Points on a hilly landscape, in no order, each with its height.
A ball rolls from a point to the lowest of its 2 nearest points, and stops where none of them is lower. Distance is the straight distance between rows; heights are no part of it.
k_851 (h 4.53): [104 138 102 174  83 131 102 140 138 138 115  96 117 177 128 152 128 142
 120 127  72 103  89 118 172 138 106 127 140 139 113 143 164 109 118 141
 149 168 133 138 130 146 133 149 117 150 108 113 123 145 115 139 144  89
 115 192 111 115 103 129 125 151 135 158]
k_228 (h 4.45): [102 107 111  98  95 147 112 110 147 157 113 132 115 153 123 169 141 132
 113  55 134 126 120 138 139 117 130 105 137 100 151 110 185 137 171 143
 137  87 163 180 140 178 206 103  87 130 164 140 145 102 157 112 129 151
 129  67  93 130 140 136 137 145 152  67]
k_297 (h 4.21): [125 136  88 149 145 123 107 140 135  88 114 133 104 198 147 150 137 159
 129 140  82 107 122 131 167 171 104 138 147 124 118 169 162  66 136 167
 165 136 106 136 125  78  75 200 146 128  56 121 131 142  98 163 146 105
  96 231 100 132 118 140 146 163 120 177]
k_232 (h 4.59): [143  94  92  91 127 117 153 137 139 124 149 102  88 169 145 173 111 129
 111  58 117 131 141 160 125 104 136  90 153 129 154 112 167 165 170 173
 146 116 140 158 133 147 195 101 104 118 169 130 159  79 146 136 127 113
  83 119  88 132 159 125 156 113 156 109]
k_565 (h 6.44): [123 132  87 113 172 141 135  77 105 119 115 227 145 117 119 109 172 125
  81 134 172 180 191 103  89 165 125 185 108  52 128 144 141  87 175 130
 104  99 121 156 160  93  85 182 108  72  98 139 172 119 139 121 125 182
 128 107  76 130 113 118 141 112  80  98]
k_51 (h 1.61): [ 98 152 132 132 177 142 138 147 153  41 130 178 147 140 111 104 121 120
 171 106 120 160 108 164 116 108 118 146 129 211 161 183  99 172 126 163
 112 159  84 109 157  95 161 134 112 173 114 124 162 119 108 155  67 121
  90 112 189 101 134  89  87  96 153 168]
k_389 (h 6.16): [136 124  95 131 162 140 114 105 123 129 139 134 149 126 133 117 169 137
  95 162 144 162 121 109 124 169 134 140 124  94  94 121  94  95 124 114
 111  88 111 126 103 120  86 154  98  90 120 119 146 138 121 159 129 121
 132 136  82 131  96 127 130 127  97 144]
k_747 (h 2.03): [134 113 127 135  74  91  66 177 100 131 145  71 141 131 137 146 146 153
 186 149 125  43 105 108 181 122 180  92 163 126 105 117 134  82 117 147
 179 139 123  95  66 134 102  67 154 140 121  61 103 146 117 140 147 136
 150 117  92 147 122 168 116 164 128 156]
k_313 (h 4.74): [121  93 101 118 150 159 139 156 138 117 168  58 133 146 149 151 118 148
  70  97  67 151  89 167 120 109 133  93 162 130 133  82 129 172 188 166
 123 109 132 144 134 155 169 105 118 101 173 125 142 124 145 155 112  60
  64 144 130 114 141 129 164 109 131 164]
k_562 (h 1.95): [120 136 155 116 175 121 163 150 147  82 133 147 104 138 122 123 122 120
 185 107 131 155 149 173  92  86 154 100 109 179 153 150 100 200 131 147
  98 186  83 112 149  63 151 145 112 226 129 136 189  89  85 134 103 161
  71 124 204 133 158 123  98 106 140 183]
k_809 (h 2.98): [ 61  98 129 114 175 192 171 145 174 140  98 154  96  75 175 109 110 117
  82 137  87 125 164 147 150 111 118 107 131  95  85  91 150 143 150 104
 118  95 119 137 142 155 105 143 137 101 125 164 149 131 126 138 121 131
 121 141 226 138 172 203 140 136  86 164]
k_142 (h 3.95): [147 115 204 103  55  97 148 134 125 114 120 102 149 128 135 136  71 107
 168 108 143  87 106 131 183 109 128 111 158 160 182 112 169 113 125 150
 154 116 160 164  89 183 160  76 175  85 152 120  57 137 143  94 153 125
 198  89 131 158 134 123 119 170 181  51]
k_64 (h 4.22): [161  78 129 121  94  95  93 132  89 122 159  68 190  93  89 158 129 126
 138 127 173  96 104 123 129  84 168 110 169  70 122 138  92 142 113 139
 122 103 147 133  82 204 125  80  97  81 159 125  97 145 148 117 135 146
 185  34  40 137 106  98 124 104 137 108]
k_823 (h 4.38): [194 114  79 106 168  83 188 124 104  95 159 142  74 183 138 161 123  88
  50 142 114 156 180 154  99 154 152 102 106 100 147 136 150 147 146 148
 133 127 143 121 143  93 104 160 134  94 129 142 145 102 125 117 143 109
  72 184  76 135 122 115 169  72 136 141]
k_983 (h 2.70): [113 143 148 165 144 144  84 103 132 167  88 153 183 124 157  79 188 155
 116 167 124 165  69 107 153 132 132  94 146 120  81  93  94 116 105 111
 101 134  91 182  62 139  81 178 110 133 124 127 153 164  85 130 162 135
 147 160 143  96  98 159  68 188  92 173]
k_896 (h 2.23): [117 124 119  97 185 110 123 147 141 116 150 139 126 121 138 158 128 142
 164 126 130 137 162 165 127  61 165  94 131 134 109 148  97 183 126 170
 111 169 105 121 120  80  97 153 135 196  94 151 155 127 103 138 125 189
  74 138 195 148 164 132 102  88 115 167]
k_897 (h 4.20): [135  99 183 111 129 105 164 134 139  92 145  91 150  99 135 122  60  80
 143 138 153 118 113 125 147 103 126 134 163 135 147 131 130 130  98 145
 133 112 147 126  67 187 128  98 142  46 129 143  63 154 126 109 119 109
 196  77 123 156 143 101 114 109 159  82]
k_904 (h 1.67): [ 80 127 172  92  95 129 143 123 161 160 104 162 115  86 133 120  84 101
 126 102 147 117 145 135 159  92 128 128 117 133 155 112 178 159 131 126
 122 136 152 148 133 169 160 114 118 120 129 184 104 124 145  83 125 171
 159  79 192 139 167 134 109 145 137  69]
k_504 (h 4.78): [115 104 108 122  97 125 133 132 123 150 120  96 114 161 164 171 109 130
  78 126  89 105 122 114 153 141 127 138 153  92 138 127 186  96 165 151
 138 129 152 168 123 162 116 146 140  83  96 137  89 144 146 120 160 111
 124 160  96 129 139 140 154 148 117 121]
k_176 (h 1.36): [106 120 103 147 121 171  97 138 141 109 149 117 117 128 107 116 149 158
 159  81 127 143  88 148 115 112 134 117 101 176 137 127  89 174 152 164
 120 133 141 125 170 143 213  95  73 181 177 106 180  92 138 171  78 109
  74  76 149  93 135 121 130 115 156 128]
k_905 (h 5.57): [129 145 138 161  81 102 116 143 116  87 108 104 168 119  71 114 103 102
 160 136 135  86  84  90 166 123  80 181 137 152 130 185 124 100  46 142
 166 157 141 119 107 181 123 126 122 105  87 120  50 166 115 101 136  97
 202 108  97 113  80  66  88 120 160 116]
k_690 (h 5.19): [150 119 100 151 102 101 132 126 120 106 155 105  77 137 112 153  96 108
 121 145 136  93 139  90 131 158 126 162 101 108 113 152 135  81 118 124
 148 158 142  88 125 135 125 130  80 106 111 119 113 108 110 151 128  89
 142 126  55 136 131 122 160 115 125 134]
k_320 (h 1.11): [184 133 123  92 141 130 141 135  94 127 159  96 144 164 114 143 145 151
 156  88 151 141 150 160  67 116 130 123 146 155 168 125 102 170 158 134
 148  89 145 101 164  87 167  67 175 141 182  96 139  99 180 141 100 128
  97 114  93 149 125  92 166  92 133  84]
k_414 (h 1.34): [ 68 150 144 129  62 119 115 136 151 165  89 164 123 116 119 153  69 111
 100 112 122 102 139 117 183  94 110 159 113 135 140 155 193 122 137 147
 130 187 167 167 148 174 139 161 140 133  84 188  80 132 151  66 156 164
 139 128 185 129 150 125 117 163 118  80]
k_273 (h 5.39): [150 140 121 157 105 111 147 145 119  90 145  87 136 118  68 122 100  98
 142 161 146  83 124  81 123 138 101 188 111 124 112 162 116  94  64 100
 162 132 137  64 113 141 120 111 128 122 100 101  45 143 114 136 135  92
 175 123  78 143  94  91 145  90 140 131]
k_797 (h 0.50): [161 136  84 124 146 119 100 160  86 102 169  66 175 159 105 156 160 189
 170 102 128 107 117 145  95  94 151 128 155 155 126 136  66 153 143 170
 165 112 130  72 136  78 131  63 164 169 146  79 131 130 167 167 119 113
  73 124 102 128 109  95 145  92 122 138]
k_338 (h 4.12): [190 140 107 119 179  92 190 102 109 102 124 169  93 169 123 100 136  84
  86 150 124 186 186 154  69 191 144 114  97 117 164 126 144 121 170 110
  98 132  80 126 166  47  96 189 127 130 127 135 178 107  99 103 141 134
  98 182  96 122 112 123 146 110 142 140]
k_92 (h 1.69): [110 125 161 140  75 112  68 146 120 114 119 110 225 100 103 111 139 130
 153 127 126 118  37 138 183  97 133 122 178 156 132 137 122 137 127 163
 126 122 120 178  70 213 147  88 140  83 123 121  76 170 137  91 132 114
 191  79 110  97  73 107  76 163 143 112]
k_69 (h 4.31): [143 145 111 104  81 109 112 102 123 158 112 165 102 162 117 166 149 150
 142  61 153 139 164 142 111 127 127 122 116 146 170 138 182 129 172 139
 116 141 163 153 180 118 187 122 102 166 157 156 169  76 148  99 132 176
  93 112  65 114 139 101 125 146 150  58]
k_303 (h 5.01): [ 88  95  66 155 185 192  97 145 161  96 117 123 115 137 128 144 203 170
 138 110  98 120 102 143 158 138 146  82 112 105  77 122  96 123 124 160
 139  70 115 141 114 134 138 137  77 154 124  91 191 122 106 211  91 106
  85 122 144 134 146 169 138 128 137 174]
k_602 (h 3.55): [143 160 146 138 102 109 117  90 123 170  60 186 113 137 105 105 188 155
 166 122 178 119 147  83 132 191 117 159  95  80 166  93 156  52  94  61
 173 116 103 192 137  79 100 170 144 175 106 122 117 135 111  97 171 193
 170 131 124 154 127 136 116 206 147  94]
k_795 (h 1.13): [122 135 170  91 161 124 160 137 168  68 123 163 114 155 150  95 113  88
 173  81 126 167  90 163 141  96 128 101 144 215 165 129 140 178 106 164
 115 140 100 119 102 127 199 111 102 138 154 129 155 116 106 132  88 114
 124  92 148 101 136 101  78 122 187 118]
k_623 (h 2.56): [128 138 149 111  92 112 103 158 124 153 124 137 109 113 160 133  97 152
 153 161 135  69 138  91 179 165 136 156 135 104 128 117 153  60 141 122
 166 134 137 132 116  85  72 148 195 104  64 117  61 151 136 126 171 154
 164 155 145 148 161 170 148 180  97 108]
k_181 (h 1.68): [137 116 115 110 171 103 135 135 145  84 121 122 101 185 144 135 153 130
 168 109 122 142 102 149 142 117 141  80 138 164 132 125 125 139  96 164
 158 108  92 115  83  95 153 102 118 141 126  97 152 130  95 161 103 117
 108 120 131 124 131 131 104 116 173 145]
k_712 (h 1.09): [106 116 124 138 123 162 106 104 144 149 125 137 124 121 125  99 165 123
 128 108 139 173 107 116 110 119 134  99 103 132 126  99  98 175 120 126
  79 109 134 136 136 159 197 118  62 161 189 136 192 106 129 134  95 145
 109  42 131  86 113 132 103 121 141 109]
k_223 (h 4.99): [126 105 107 114 113 109 133 110 128 128 128 148  84 122 136 142 103 113
  98 118 150 118 153  96 144 153 114 160 117  79 122 136 182  73 132 136
 147 122 157 147 130 139 106 155 110  64  98 143 111 121 128 110 144 142
 153 113  82 139 149 127 140 127 121  89]
k_736 (h 3.40): [175 115 133  81 127  81 128  75 102 156 119 178 133 156 175 128 150 140
  68 129 150 186 171 123  98 150 141  87 135  83 146 137 176 133 170 130
 102 124 150 178 126 107 101 162 140  95 130 165 146 132 149  63 167 200
 104 142  54 125 125 120 118 131 129  82]
k_172 (h 1.63): [ 97 144 128 192 117 199 144  98 140 173  92 123 106  79 118  64 140 112
 104 148 116 139 118  93 111 159  73 133  86 107  94  74 113 129 101  52
 114 124 130 152 153 166 149 138  90 140 177 121 173 113 118 133 124  91
 159 113 179 105 114 176 141 157  92 164]
k_755 (h 3.28): [126 117  97 147 149 168 160 132 133  84 159 100  73 121  90 118 117 125
 145 118 102 106 142 127  86 172 117 179  93 139 135 120 102 107 120 118
 159  98 115  73 178 115 186  90 115 125 149  76 130 100 136 189  76  49
 122  99 128 156 153 161 209 103 137 138]
k_640 (h 3.85): [105 156 126 140 103 113 120 103 133 119  84 211  71 113  84 120 137 121
 180 112 182  94 181  90 142 177 105 201  75  94 151 136 170  59 110  89
 160 143 115 135 180  82 124 156 101 161  91 123 132  93 105 116 120 181
 166 108 127 155 153 138 136 166 135  79]
k_800 (h 4.88): [118 100  66 138 188 179 122 172 140  93 146  67 129 136 114 141 161 167
 122  98  74 130 100 170 129  88 130  76 117 137  98 111  96 175 116 159
 145 106 131 118 123 137 150  98 111 151 145  96 159 113 116 198  88  65
  63 134 179 140 151 144 151  85 139 198]
k_545 (h 4.86): [ 79 127 140  97 141 152 169 147 156  96 138 159 109 108 150 108  63 106
 103  84 116 156 147 154 127  91 121 153 128 171 150 141 148 176 177 168
  85 164 125 126 179 143 175 150  96 124 122 171 158  91 150 114  94 130
  78 122 165 110 160 120 134 101 106 122]
k_609 (h 1.20): [113 156 136 171 139 164  92 156 151 106 116 122 144 104 118 106 146 160
 184 175 101  89  93 122 150 147 101 145 123 162  71 146  81  88  90  88
 167 143  98  82 105 101  97 127 146 171 113  92 106 152  87 183 122  85
 154 161 179 125 144 164 130 153 109 202]
k_521 (h 2.40): [126 131 185 102 177 124 147 129 128 146 127 150 124  89 159  90 121 122
 148 181 154 160 154 126 116 128 156 120 123 124 113 113 100 139 128  83
  98 125  95  89 122  87  84 141 136 146 112 127 133 142 112 132 113 171
 141 124 177 135 155 154 109 120 109 143]
k_760 (h 2.42): [139 122 163 120 133 149 211 112 141 128 127  93 119 129 123 108  93  56
  87 144 121 142 138 132 110 135  76 155 132 124 161 104 154 154  94  85
 134  90 139 126 129 136 132 103 184  87 150 144  81 143 143 113 118  92
 161 150 162 151 111 115 143  97 145 112]
k_491 (h 1.59): [174 105 129  70 156 118 124 133 120  97 182 140 145 129 139 117 133 140
 133  92 165 173 128 164  85 124 140 125 151 166 169 142  92 159 175 167
 108 102 125 114 130 101 177  93 118  83 167 116 157 110 158 143  94 129
 101  88  78 106 133  89 131 106 137  93]
k_319 (h 1.90): [126 151 141 146 118 130 103 133 133 119 107 145 107 134 128 106 149 150
 192 137 136  74 106  94 170 181 114 157 129 136 114 125 142  51 101 108
 200 105 106 126 103  85 106 136 140 140  96  73 101 143  98 168 140 114
 176 154 133 145 140 175 135 192 126 135]
k_940 (h 3.25): [134 153 150 170  82 100  95  92 116 177  77 139 132 178 120 116 174 137
 155 145 147 130 103  78 144 152 143 100 118 103 127 119 152  90  85  87
 145 150 120 180  93 113 114 163 129 181 132 110 141 145  96 100 177 166
 160 139 111 108  95 140  75 205 156 133]
k_454 (h 2.04): [175 114 151  98 100 102 119 118 111 121 180 111 135 129 161 118  89 135
 135 101 137 152 103 147 103 163 121 155 172 160 183 123 129 120 189 156
 116 124 141 123 141 127 167 103 133  57 165 129 111 112 153 126 129  90
 120 123  54 101 146  97 155 140 121  88]
k_833 (h 4.11): [138 147 122 118 106 123 123  92 138 109 105 219  84 125 113  97 143 120
 157  78 165 151 158 114 115 167  97 179 109 139 176 143 173  82 152 130
 145 122 124 148 187  97 171 128  95 111 128 138 163  81 125 107  90 157
 128  91  80 116 138 102 133 141 129  66]
k_787 (h 4.94): [ 60 131  66 182 145 206 100 134 163 122 105 145 130 123  89 148 165 148
 101 106  95 106 111 113 153 141 101 142 109 102  68 138 123 105 120 136
 142  88 128 162 152 166 143 151  82 146 122 113 160 133 130 175 102 112
 111 127 158 125 124 151 147 127 119 153]
k_329 (h 2.15): [117 115  95 130 159 129 138 163 145 101 141  67 148 110 110 176 125 121
 101 141 103 117 119 138 140  75 126 117 137 102  96 139 109 147  82 147
 151 128 138 115  82 178  91 109 123  90  99 142  86 155 120 145 117  92
 132 143 133 152 122 104 119  70 134 171]
k_533 (h 1.91): [108 131 125 168 130 171 128 142 150 139 124  89 112  97 137  94 111 121
 106 138  81 148  76 135 134 135  91 109 115 158  96  98 106 136 111  92
 117 141 125 117 131 176 153 104  95 108 166 117 142 127  97 152 102  51
 128 132 169  98 126 157 127 133 124 187]
k_171 (h 4.73): [131 124 140  89 110  97 149 141 137 112 161 134 102 140 158 168  68 118
 147  83 129 116 142 163 141  78 145 112 146 177 161 136 154 170 148 191
 110 173 154 127 129 142 179 118 123 123 140 165 126  81 148 111 134 122
 100 129 120 128 169 105 126 107 147  92]
k_964 (h 3.10): [119 116 163  73 141  98 138 104 129 170  88 173 123 144 198 108 146 134
 102 127 128 174 145 130 126 133 159  75 146  99 137 106 183 128 168 124
  95 130 116 172 100 111  92 179 148 135 109 174 151 144 126  75 165 209
 108 164 139 125 145 156  97 163 134 102]
k_340 (h 0.94): [105 162 122 152  65 109 130 116 134 182  76 143 101 158  98 184  98 122
 111 111 119 100 171 116 132 109 103 155 100 116 148 158 192 119 126 115
 132 180 164 154 187 134 133 168 149 205  91 166 104 123 151  68 165 175
 118 165 151 144 128 112 133 144 144  87]
k_881 (h 2.37): [ 98 131 146 152 171 160  66 135 152 109 108 124 191 125 144  93 201 160
 154 144 107 145  29 133 179 143 135  91 153 147  86 106  90 116 113 143
 126  93  81 149  46 146 108 113 108 110 136  94 145 159  96 171 109  94
 146 117 129 101 101 158  75 174 129 176]
k_29 (h 0.89): [168 142 157  98  89  83 140 110  86 178 116 119 152 137 111 161 123 124
 143 132 176 113 181 121 108  79 138 100 115 106 141 142 126 162  73  98
 119 123 170 111 128 134 118 115 156 174 145 148  99 122 162  68 160 199
 157 104 105 152 103  80 109  95 160  68]
k_519 (h 0.49): [153 146 128 113 118 108 132 118  88 154 128 120 189 142  94 176 127 135
 135 109 144 147 143 150  93  50 121 108 135 157 142 149  95 195  79 127
 104 129 158 115 141 157 156 121 160 168 162 144 124 145 174  94 146 159
 123 117 126 115  75  44  90  70 157  92]
k_902 (h 1.04): [125 121  57 160 120 147  69 142 115 122 161 101 172 139  88 160 185 186
 147  90 141 124  99 125 106 113 147 133 117 136 123 153  69 148 158 180
 119 117 152 113 164 127 158 100  97 175 159  89 178 118 164 175 100 138
  68 101  99 108  98  83 133 108 125 134]
k_70 (h 2.79): [125  82 126 133  93 144 103 146 113 161 176  61  92  73 123 151 108 157
 149 136 140  67 134  92 120 142 158 147 116  74 108  99 100 117 142 100
 150  98 160 108 135 156 160  71 124 123 167 101 101 101 145 161 116 117
 144  54 102 161 179 186 192 139 102 116]
k_993 (h 3.46): [118 145 133 146 197 160 197 108 163 112  73 147  92 165 125 114 153  83
  99 135  73 135 168 148 123 148 112 138 125 125 132 114 166 111 113  91
 138  90  80 160 154  89  93 171 171 155  93 138 145 151 102 126 151 114
 124 213 216 156 116 153 136 135 156 170]
k_761 (h 6.30): [116 124  51 147 154 155  91  86 122 115 127 177 161 134 100 145 189 143
  62 126 154 154 137  92 117 169 118 179 127  47  98 140 124  62 149 148
 138  72 142 169 133 128  89 166 105  53 103 108 155 124 140 156 137 147
 131 122  32 141 102 113 161 129  86 110]
k_645 (h 3.82): [151 129 143 132 158 119 157 135 140 124 116 116  99 177 181 138 117 121
 100 165  86 141 137 135 141 155 120 110 141 128 125 122 160 105 132 131
 139 129 111 141 121  79  68 166 195 137  78 125 102 156 105 133 163 104
 111 246 163 143 137 150 139 133 134 165]
k_333 (h 2.77): [129 115 155  89 149 107 136 121 118 186 130 140 125 108 186 136 119 124
  91 184 136 145 169 116 125 129 167  97 132  80  96 112 131 142 146  97
  89 131 131 128 100 111  46 170 150 124 101 164 124 154 133  93 157 184
 133 152 163 142 155 161 124 128  86 125]
k_680 (h 5.87): [111 180 156 157 122 142 149 128 126 135  95 176 144  77  68  61 139 101
 159 157 156 108 127  84 128 141  60 199  91 124 136 126 114 108  49  44
 163 125 107 125 147 121 110 137 134 149 105 116  76 165 114 118 130 127
 207 100 191 117  99 110 106 135 126 129]
k_391 (h 2.55): [139  98 122 117  96 110 117 125 100 194 160  79 122  96 121 161 106 133
 112 146 159  95 152 104 109 101 162 106 118  74  93 110 103 163 120 100
 100 139 168 111 120 175 138 109  89 129 170 147 125 116 146 110 133 149
 137  72 112 143 146 141 149 101 103 117]
k_719 (h 5.00): [ 94 126 123 136 130 128 174 119 135 105 135 152  95  96 109 133  51  83
  87 112 125 132 163 130 121  98 110 193 107 134 138 162 143 151 125 147
  94 167 140 106 178 164 145 153  84  97  94 179 119 103 157 103 104 103
 126 120 142 128 136  88 144  71 117 119]
k_512 (h 3.94): [187 160 181 141 125 117 157 111 107 137 154 118 118 119 132  63 110 125
 161 152 129 154 117 134  73 178 105 171 101 182 163 110  94 134 152  86
 103 162  93  64 167  59 147 116 137 155 153 111 132 105 131 138 107  78
 121 147 131 113 128 125 155 131 111 132]
k_372 (h 1.94): [157 128 174 101 158 107 132 155 108 118 182 111 141  86 160 117 101 133
 173 164 148 128 133 144 100  93 170 122 142 172 112 136  63 158 127 137
 116 144 120  45 101  84 104  81 167 141 123 118 106 132 141 133 111 137
 106 109 160 141 165 133 129  94  97 141]
k_196 (h 6.01): [129 162 127 162 155 151 135 104 122 147 111 159 161  99  85  81 170 110
 117 178 147 144 141  89 109 152  98 174 104  89 103 120  95 103  64  66
 113 117  99 131 120 114  87 173 125 134 109 125 119 171 116 133 147 127
 184 132 136 124  70 112 117 115 107 150]
k_256 (h 4.42): [180  62 153 116 110  62 159 142  94  78 164  54 147 132 119 154  90  94
 149 130 145  96 120 133 141  81 163  82 176  94 131 123 127 145 104 140
 141 117 148 125  65 200 110  67 122  48 155 120  70 134 116 134 143 110
 178  89  66 152 129  94 130 100 178 112]
k_230 (h 3.51): [144 153 165 141  58  94  96 110 100 170 102 106 147 177 130 105 139 134
 162 133 134 134  81 116 152 131 135  89 147 167 145 120 152 130 113 123
 121 166 137 145 107 141 148 110 129 151 156 117 128 145 117  99 155 132
 152 137  98  93  68 118  69 174 169 116]
k_173 (h 3.74): [151 158 202 122  49  98 121 131 112 142 118 108 161 129 130 115  83 112
 190 119 147 106  93 132 155  98 126 107 138 220 161 126 147 144 101 123
 125 156 160 112 112 166 177  82 169 146 170 130  83 118 139  77 147 129
 176 113 136 118 111 100  85 154 179  60]
k_235 (h 3.18): [ 81 138 108 173 166 186 188 123 157 120  86 163 102  94 125  97 119  89
  75 134  69 133 169 152 111 126  84 132 105 116 111 114 142 125 137  79
 105 131  99 127 194 139 115 160 135 137 128 160 171 129 110 131 128 104
 124 181 223 113 123 163 143 116  94 197]
k_847 (h 3.78): [138 127 116 118 201 143 213  89 136  98  72 187  68 167 144  77 157  85
 108 131 102 158 176 141 119 196 141 121 110 101 138  95 166  87 151 102
 127  85  63 159 152  74  95 190 128 119 121 148 192 113  90 132 138 118
 119 189 148 148 135 176 154 159 138 153]
k_856 (h 3.71): [201 102 138  85 109  58 120  90  79 133 154 125 139 154 159 122 123 126
  74 160 161 160 148 114 108 152 142  84 139  97 143 159 147 120 132 147
 100 146 168 133 116 119  84 140 146  60 136 139  94 144 138  76 170 159
 142 156  20 116  95  74  99 114 141 107]
k_596 (h 1.37): [ 94 140 124 172  87 173 117  80 133 196  89 136 110 120  95 109 151 117
 100 115 137 138 118  78 123 151 108 130  90  97 110  87 132 132 118  69
 103 120 155 159 143 184 170 123  65 159 181 142 171  95 139 110 118 151
 146  67 126 116 115 155 133 152 123 103]
k_943 (h 2.02): [102 144 202 118 122 149 183 136 170 128 109 136 106 114 152  99  78  79
 134 111 124 138 130 151 137 106  95 132 122 174 166 106 160 164  98 103
 150 128 135 126 136 140 143  78 168 122 142 143 102 122 135 107 107 116
 159 136 207 155 154 136 113 129 158 103]
k_193 (h 4.55): [121 149  65 143 152 133 133 142 143  71 129 157 101 180 108 162 135 135
 130  99 107 129 147 137 126 169 107 166 126 144 145 174 151  96 151 174
 159 126 110 120 163  77 137 160 126 129  89 116 157 116 121 167 102 109
  85 176  99 128 118 117 157 111 127 133]
k_162 (h 4.77): [ 84 143  79 162 142 158 116 109 137 112  83 192 118 151  98 135 159 141
 119  99 120 128 153 106 122 164 112 173 110 114 112 153 142  83 150 143
 130 123 105 156 167 106 124 191 100 158  92 135 187 112 123 144 118 151
  95 149 132 116 116 128 141 139 112 128]
k_72 (h 1.35): [154 143 162 105  93 100 104 131  94 183 147 105 168 101 131 145 113 143
 136 167 169 105 152 116  99 113 155 139 145 125 127 150  94 134 128 115
 117 140 157  94 129 120  98 118 185 152 117 141  83 159 167  87 159 179
 146 131 127 131 115 107 120 113 104  92]
k_774 (h 1.97): [115 124 128 151 137 127  59 139 138 121 144 120 145 120 168  98 169 175
 171 144 128 121  56 137 158 159 173  83 145 168  88 114  76 110 151 162
 109 139  96 103  67 101 108 115  97 136 138  91 169 123  92 171 115 125
 104 134 115 104 142 179 102 181 109 180]
k_541 (h 3.63): [167 151 117 131 176 151 168 117 125  88 149 132 106 156 116  90 143 118
 149 130 118 153 138 144  70 180 128 145 101 167 155 121  96 120 142 108
 133 115  81  76 157  52 158 111 120 134 142  83 163 114 123 175  77  76
 100 125 127 133 130 139 162 106 135 137]
k_610 (h 2.51): [121 126 133 133 151 138 184 124 150 111 127 103 159 112 120 131  84  64
  56 148 107 160 117 143 121  93  79 142 142 132 128 140 128 156  83 109
 112 128 143 134 112 193 108 121 142  55 119 174  85 163 119 104 127  85
 163 144 155 123  88  82 115  72 143 149]
k_140 (h 2.30): [167 119 135 114 128  98 119 135  93 173 190  94 120  82 135 136  93 142
 128 153 144 125 144 140 100  73 171  97 104 135 113 114  57 195 135 120
  71 177 149  67 138 114 130 116 109 152 155 146 137 101 136 124 127 140
  85 105 130 121 153 121 143  81  85 142]
k_590 (h 2.78): [ 63 124 134 124 109 169 110 158 162 163 116 143 122  78 174 130  96 146
  94 127  82 126 117 135 172 112 122 128 139 130 101  98 160 123 173 149
 125 149 132 164 127 174 121 145 139 104 104 170 128 142 129 107 141 129
 111 142 207 106 180 182 136 169  75 139]
k_151 (h 1.29): [ 88 122 121 145 105 142  66 126 121 149 123 123 210 136  94 162 170 152
 107 101 124 130  70 142 146  85 127 119 160 120 123 151 124 152 133 166
 121 103 146 175 109 197 151 110 131 113 134 132 110 166 168 106 127 146
 137  87 110 103  79  92  88 135 137 102]
k_991 (h 5.72): [143 149 173 136  97 116 162 119 123 137 103 139 156  99 111  84  82  79
 128 141 150 124 111  92 154 119  65 181 117 136 151 141 144 121  50  98
 144 152 154 140 118 163 119 138 144 101  99 140  49 168 119  75 154 112
 217 114 159 123  96  75  90 115 144  88]
k_216 (h 3.01): [ 90 101 128 139 135 191 131 146 145 138 150  79  85  78 124 124 103 140
 134 127 100  93 140 124 111 136 112 142 108 111 111  90 109 132 124  93
 142  98 156 102 167 155 171  79 146 134 170 101 119 107 143 169  87  79
 121  91 173 156 190 193 192 130 116 141]
k_452 (h 4.00): [168 108 131 117  70  64  79 114  90 130 166 112 166 122 133 135 119 135
 115 136 170 122 104 122 135 113 172 104 163 112 135 157 121 122 141 166
  88 157 147 127  93 166 118 106  99  62 140 125 114 120 140  92 155 149
 147  97  26 105 111  95 105 137 130 110]
k_289 (h 1.84): [151 129 170  90  88 113  97 107 102 190 151 121 161 119 155 108 133 147
 137 133 160 144 114 123 107 151 137 120 165 123 159 107 124 134 168 114
 113 100 148 133 121 118 131 110 170 113 172 132 114 127 169  96 132 162
 140 109  90 118 122 134 125 161 105  72]
k_182 (h 1.74): [123 132 104 154 166 149 128 174 156  75 138  68 174  93 123 150 138 141
 118 177  73 104  99 147 134 113 104 139 125 148  75 153  84 110  84 110
 160 131 114  69  86 140  73  98 157 110 100 106  79 148 100 181 119  55
 136 168 147 152 121 135 128  98 113 219]
k_575 (h 2.53): [121 125 107 124  88 131  71 171 110 165 146 104 159 127 122 180 155 176
 137 154 131  51 132 101 162 129 163 132 149  82 102 137 128  84 141 122
 178 103 142 125 105 121  80 106 186 136  85  91  82 170 152 140 161 167
 152 132 107 155 115 161 144 161 101 129]
k_462 (h 4.62): [174 116  46 135 181 101 160 146  99  85 172  94 117 165 101 177 145 129
  70 165 101 121 161 163 131 133 154 100  97  96 107 136 104 146 116 138
 138 121 122  90 114  96  81 163 102 125 105 121 133 118 105 171 126  79
  66 188  91 157 107 121 174  74 120 199]
k_637 (h 0.90): [103 155 123 131 114 131  87 132 124 161 126 141 193 128 120 154 140 162
 112  96 120 156 110 159  98  90 117 129 162 158 139 152 117 174 159 150
 108 136 148 151 152 142 147 122 168 157 128 152 127 164 167 115 130 154
 101 142 150  94  91  77  94 122 129 102]
k_740 (h 2.54): [ 80 120 122 130 146 161  94 170 148 138 147 143 114  82 176 144 116 158
 131 133 104 125 142 148 131 111 159 114 126 147  99 127 110 149 182 149
 100 170 123 121 147 107 124 145 133 175 111 151 153 121 126 143 118 155
  71 148 209 114 194 181 132 140  74 166]
k_482 (h 4.19): [160 163 175 142 118 109 163 138 136 144 144 119  95 123 136 130  82  95
 140 159 121 155 156 152  78 106 114 137 104 170 160 127 113 174 145  93
  78 196 117  87 181  70 124 114 171 196 137 145 119 104 135  96 135 108
 117 182 174 121 146 102 146 110 126 143]
k_165 (h 1.43): [159 109 121 108 135  86  84 150 112 103 152 113  98 141 148 141 158 153
 192 136 145  82 114 133 145 127 173  75 143 144  98 127 109 109 116 157
 158 134 109  85  71  81 113  81 123 139 132  79 153 116  79 159 120 139
 108 117  93 134 154 168 118 139 140 154]
k_792 (h 6.58): [116 106 118  78 186 145 175 113 116 112 142 174 113 114 164 116 112 107
  74 139 146 175 191 137 110 138 145 158 127  86 139 127 144 134 173 134
 107  87 121 123 148 114  97 166 131  75 103 163 150 119 155 130 111 149
 109 124 128 140 134 138 164  91  84 112]
k_919 (h 2.96): [128 136 140 156 145 126  98 105 139 173  74 146 124 152 143 116 181 160
 148 171 129 134 118 105 130 170 154  97 133 111  84 108 107  84 107  90
 114 129  72 178  92  95  73 198 128 188 121 115 171 159  82 126 183 152
 137 190 150 135 118 168  93 196 129 186]

Where does a ball stop that starts at each point below?
k_235 => k_795
k_545 => k_165
k_800 => k_165
k_897 => k_165
k_64 => k_372
k_512 => k_372
k_602 => k_165
